Each row is a point on a landscape with many valleys, with its height.
A ball rolls from a point to whichever of its 4 nearest points has the largest drop for the distance, and stops where none of them is lower. Distance is the straight distance between rows; heights are no part of it.
sib: [ 87 117 101 114 121  87  94 122  73  94 129 107  58 136  77 110 101  81
 103  63 101 109 127  92]  height 390
Doz: [123  81  84  86  75 103  92  66 103 105  81 114 138  94 109 107 105  89
 128 106  88  82  99 112]  height 221
tapam: [106  79 106  87  90 101  76 100 124 114  81  94 129  69 144 113  80  99
  73 132 110 119  78  89]  height 83
Rov: [ 92  94  84  93  74 106 110  52 125  82  87 116 141 102  96 103 107  78
 109  94  84  60  92 116]  height 287
koga: [ 87  77  89 106  64  34 103  51  79  64  78  77 155 111  77  69 132  85
 107 121 103  72  64 134]  height 635
Pebo: [ 85 102 117  81 139 101  99 108 123  59 149  74  88 126  74  99  96 111
  88 120 101 130  89 106]  height 205
rik: [107 105 108 120 131 128 104 145 101 116  96 117  36 118 109 103  71 103
  69  96 113 125 142  82]  height 122
fopa: [ 98  96  98 115 115 117  82 136 103 130  97  94  70  89 103 134  83 123
  60 113 103 116 117  77]  height 164
zopi: [ 99 100 139  57 138 106  99 118 150  94 161  82  70 107 116 125  62 124
  80 127  90 121 117  78]  height 168
ditaf: [ 96  94 112  99 123  82 100 110  79  79 135  85  69 138  63  95 137 111
 100  84  99 139 105 121]  height 312
rila: [ 86  98 123  95 138  86  94 112 142  92 129  78 117 103  93 101  90 125
  60 107 113 106  89  81]  height 126
nogi: [ 90 112 126 103 122 108 119 127 128 123 121 107  71  85 135 124  57 115
  88 122  92 110 134  74]  height 94
Soriv: [ 90 111 128  73 101 116 116 124 156 112 111 104  70  84 115  97  52 117
  86  79 103 103 116  85]  height 64
vak: [100  99 100  90  65  76  94  63  56  90  97  74 111 113  81 103 135  96
 116  87 103 111  86 125]  height 474
dalin: [116  65  96 114  81  50  91  56  98  75  88 105 126  92  89  84 140  92
  95 137 110  83  35 162]  height 507
lene: [124  87  76 143  68 100 120  88  40 113  82  91 102  94  69 109 152  97
 123  93 115 110  90 139]  height 512
gan: [ 93  92 119 127  97 112  87 143  74 113 117  87  53 141  92  99  95  83
 101  70 110 117 121  94]  height 268
tabis: [105  74  90  86  92  88  87  69 101  88  94  83 115 104  94 100 133 111
  71 123 100 125  85 134]  height 338
nagu: [107 104 115  72 103 133 119 122 129 125  87 121  70  72 123  98  52 129
  97  82 119 104  91  65]  height 45
tubo: [107 107  99 100  99 122  90 148 102 133  70 104  80  77 127  91  54 116
  91 110 105 151 113  84]  height 177
kunon: [108  98  93  80 106 139 136  91 115 104  93 130 119  83 130 109  80 131
 100  75  90  67 125  77]  height 220
Lekud: [ 98  72 102 127 114  71  83  91 129  63 102  97 143  74 100 119 116  92
  70 141 100  96  60 125]  height 643
sozum: [114  87  91  91  82 125 111  70 120 102  67 133 144  80 128  85  91  83
 128 123  93  61  87  79]  height 131
dugu: [119  69 101 106 139 103  96 120  83  81 127  94  83 132  81 132 129 105
  93 104 102 146 102 113]  height 263
Kagi: [ 99  90 125  79 106  97  84  96 136 100 103  90 118  85 123  86  76 117
  74  86 125  80  85  77]  height 81
Resu: [119  89  98  98 121  87  91  74 105  79 109  97 114  86  82 105 133 103
  71 113  99 109  75  97]  height 276
Buzu: [108 111  68 109  69 103  96  81  66 114  77 104  98  94  94  99 125  75
 139  81  91 100  98  89]  height 337
saf: [ 80 129 100 105  79 107 112  98  75 112 101  89  87 118  78  72 111  85
 151  47 106  91 110 100]  height 486
gad: [125  72  86 115  64  89  64  73 128 129  50  94 145 103 119  71 102  78
 117 131 106  72  66 150]  height 332
bobu: [ 93 108  92  94  91  71  71  79 109  84  65 120 147 100 104  53  97  83
 120 111  93  64  54  77]  height 141
mosa: [ 79 123 105  80 106 105  97 102 104  88 163  87  69 140  99 103  94 114
  91  61  82 105 117 114]  height 420
Dano: [106 110  98 118 128 115  94 147  88 114 103 124  78 100 135 148  82 110
  90 132 112 122 152  95]  height 223
nopi: [ 93 106 125 127 138 106  72 173 108 100 125 114  45 120  87 122  74  86
 107 123  85 121 137  79]  height 188
pufe: [ 62 125 130  93 109 104 125 136 116 122 120  93  58 104 108  96  75 137
 125  70 100  86 123 101]  height 130
Duzuf: [103  85 101  84  88  88  95  93 143  90  67 126 143  54 124  47  89  84
 137 138 102  68  54  82]  height 19
bupav: [ 93 102  78  88  82  77  99  84  83  93 107  78 105 106  92  93 116  96
  86  94 107 115  82 111]  height 299
Vup: [ 79 106 100 144 142  87  95 133  67  99 107 105  48 140  53 135 131  74
 118  98 101 119 117  90]  height 441
Famop: [105  85 100  79 110  92  91 101 149 112 104  94 129  63 131 104  83 113
  63 140 112 104  77  93]  height 82
mogot: [137  82  92 127  58  91  78  69 106  97  59 106 141 114  68  85 136  90
 121 135  99  74  55 162]  height 422
guv: [ 83 105 134  52 106  88 110 114 139  95 110  78  89  72 138  45  59 134
  87  95 121 104  91  88]  height 119
vufod: [ 74  99 112  91  88  91  90  73  96  75 108  75 109 110  88  68 107 124
  93  83 120  97  62  75]  height 93
nus: [105 109  93 117 120  92  95 125  31 107 102  91  73 116  77  89 100  86
 115  62 108 113 115 103]  height 392
nali: [ 92 114  92  82 119  88 125  79  45  74 116  81 118 105  90 110 140 115
  94  79  98  94 104 105]  height 502
bep: [ 93  70  83 124  75  66  86  55  99  85 109  91 149  92 110 111 113  91
  77 133  91  63  47 128]  height 588
vavat: [ 78 100  85  73  98  91  87  71  53  82 148 105  73 111  72 115 107  97
  93  68  80  83 109 106]  height 534
vilo: [113  76  93 136  53  89  70  69 147  96  41 108 145  95 128  87  74  73
 125 147 103  78  59 139]  height 401
Musi: [114  94  73  97  65 103 104  47 107 108  78 118 149  87 134 126  89 102
  90 120 105  70  80  92]  height 232
Pozes: [ 93 119  92  89 100 103 108 124  89 101  80 119  64 101 110  80  90 107
 120  56 111  85 109  69]  height 110
musem: [ 97 112 131 107  79 128 158 154 131 132 105 116  40 101 107  75  53 115
 122  76  81  90 132  92]  height 191
poza: [102  76 124  86 107 117  90  96 134 113  91  95  99  82 121 101  67 117
  89 109 115 123  94  71]  height 62
kip: [102 108 107  75  82 137 116 103 116 127  52 116  90  79 110  72  86 112
 111  73  96 102 112  72]  height 67
Sebal: [109 108 128 139 107  97  97 169  61 128  87 118  35 126  97  82  67  82
  96  85 105 112 111  72]  height 335
dov: [104 109 101 105  74 119 108 106  88 120  60 142  82  97 120  98  83  98
 151  76 101  91 111  72]  height 113
fuma: [117 101 115  84 117 127 103 132  95  90 124 114  70  93 107 132  77 104
  87 108 102 113 124  72]  height 132
tev: [108  93  64  83  51  89 108  50  59 123  83  88 137  91  73  92 129  56
 152  93 114  95  93 127]  height 459
dimu: [ 74 119 132 138  99  79 123 156 108 120 142  95  53 120 115 103  96  93
 133  64  81  87 145 118]  height 255
vuvoz: [ 99  86 103  93 120 126 104 113 106 106 130  77  89 101 111 121  94 118
  65  99 109 120 113  96]  height 163
Megi: [ 87  84  77 109 104  64  97  66  97  91 109  90 145 110 100  84 129  88
  97  99  99  66  68 125]  height 542
Lisu: [116  92 105 101 110  98 115  48  81  80 104  90 121 104  71 122 157  97
  79 118  79  99  89 121]  height 377
Zubof: [ 93 100 111  61 106 105 102  84 104  97 122  70  89 107 101  79 102 107
  77  75 103 120  97  94]  height 222
simil: [110  96  68 118  84 101 100  58  84  94  79  96 121  96  82 110 147  84
  99  95  98  74  91 116]  height 409
zupi: [ 99  91 109 102 136 105  93 117  99 113 119  76  63 106  89 111 103 107
  80 106 104 138 106  72]  height 194
ravod: [ 81 106 121  97 124 113  94 103  98  84 121  51  93 105  80  86 132 127
  67  97 108 146 104  88]  height 249
nebef: [ 99  99 100  61  92  93  98  62  92  72 118  84 137 114  72  87 113  84
 107  84  97  64  92  99]  height 148
Muvo: [102  94  73 160  86 123 105 130  75 127  27 126  99  65 114  97  73  84
 119 112  98 119 121  91]  height 242
fam: [ 69 100 101  88 142  57  98  65  79  46 142  81 131 113  90  91 102  95
  72  98 109  70  92 124]  height 745
Tofi: [115 106  85  98  99 110 116  98  95 104  99 103  94 102 111  93  87 116
  85  92  98 100 112  88]  height 179
Zozi: [ 85 120 122 120 130  96 105 155 126 105 163 108  69 142  90 118  94  90
 113  87  67 106 135  95]  height 257
vinuk: [ 98  91 103 136 119 118  82 113  79  87 103 110  92 108  73 147 141  81
  91 123 108 124  97 119]  height 350
dul: [108  77 105 107  80 116  70  68 131 115  70  90 123 106 102  89 114  97
  91 128 101 102  70 124]  height 258
Dipa: [100 105 103 117  90  71  93  80  83  93 109  68 131  96  85  82 155 112
  82 125  98 102  69 115]  height 381
Notu: [130  79  71 115  72 116  88  65 103 117  58 104 144 120 109 117 120  78
 102 114 107  89  88 132]  height 310
kadot: [ 99 119  90 104  99 105 112  91  80  86 111  95  92 118  79 122 114  95
  92  70  86  98 120 108]  height 271
nasul: [ 99 111 112 120 127 124 127 169 129 126 128 125  49 111 112 127  46 107
 110 114 101 103 145 101]  height 137
bagi: [109 100  96 116  95 132  97  96  85 106  60 117 109  84 132 104 120 107
  86 116  95 106 110 112]  height 101
Gigan: [ 97 108  98 141  85 125 116 174  90 115  75 150  58  91 125  96  60  93
 100  89  96 101 136  61]  height 366
besig: [ 79 146 108  83  85  97  94  96  81 112 143  72  74 123  65  83 104 105
 118  34 103  92 131  97]  height 136
ter: [108 118  92  93 115 106  91 112  75 105  86  97  91  96 100 103 124  90
 106  88  94 125 106  91]  height 225
piguv: [ 74 135 117 115 109 112 113 146 119 109 144 124  59 115 118 106  67 112
 102  84 100  84 142  90]  height 178
Viga: [107 108 100  75  84  94  84  67  95  96  87  95 120  94  76  62  97  99
 119  72  97  67  92  95]  height 296
vog: [100  89  62  96  91  59 117  57  56 112 114  81 128 109  69 101 166 100
 129  89  82 100 104 135]  height 619
bori: [118  90  67 123  69 104 103  76  71 102  65  88 120  88  62 131 147  91
 101 123  87 104  94 145]  height 467
roru: [ 90 116 122 133 142  81  97 163  77  86 116  91  68 142  53 112 113  82
  97  86  94 143 138 119]  height 501
Teb: [109 124  75 100 114  65 100  87  43  89 123 101  84 113  82 103 119  94
 120  60 111  96 125 105]  height 553
vevik: [104  94 141  75 142 120 117 146 130 110 126  90  78 105 126 139  51 122
 109 138 105 147 118  75]  height 129
ruv: [124  96  81  94  67 150 109  86 125 122  25 108 119  83 110  86  91  72
 143 117  79  84 104  85]  height 233
fupas: [ 99 123  95  67  85  87 108  94 113  91 101  90  94  94 100  61  73 108
 101  74 112  73  93  89]  height 236
Neneg: [114 112  98  76  88 126 109  93 138 110  86 120 126  53 120  98  75 106
 108 105 100  88  83  68]  height 199
vubaf: [125  79  96 103  82 103  88  59 121 113  71 118 140  55 142  99 106 107
  79 131  83  99  57 119]  height 174
salad: [ 92  99  98 105 108 123 111 114  95 106  81 105  88  86 108 105  97 105
  93  89 112 128 117  86]  height 157
Vebif: [104 105 113  78 106  84 114  86 137  76 108 126 135  90 128  99  74 102
  67 115 129  70  86  79]  height 112
Livib: [112 101 102  81 126 123 100 129 107  97  96 103  81  67 119 141  73 110
  85 131  96 149 122 100]  height 165
gim: [105 109  90 122 116 110  75 152  82 108 101 114  58 115  99 121  92  95
 111 110 104 120 114  80]  height 181
merat: [101 103  79  91  76 128 136  85 111 120  57 134 119  72 108 100 107  96
 141  83  92  86 108  75]  height 128
bada: [ 78  96  90  84 127  90  82  88 104  78 108  99 134  92  98 117  91 109
  52 125 103  92  88  84]  height 180
potes: [ 97  95  93 105  85  42  97  62  72  60 116 104 152  91  99  68 106  92
  93 103  79  50  54 108]  height 528
kabez: [ 99 133 102  72 121 108  96 100 114  72 145  97  88 104 103  94  85 117
  81 101  88  89 120 111]  height 302
Difon: [ 95 110  78  85  53  73 101  51 104  97  82  95 139  87  67  74 124  72
 154 106  88  69  85 122]  height 483

For each start below, name the point where the ball stops.
Teb: bagi
nali: bagi
dugu: nagu
ravod: nagu
ditaf: nagu
lene: bagi
vavat: bagi

Call two points neighbours if one is among the 4 nearest of the other. Go from one point of each pair to the other, from neighbour to neighbour, staying as low as possible. Name the highest point that can't be avoided.
vufod and nagu: Zubof
rik and Duzuf: fuma
nagu and Duzuf: sozum
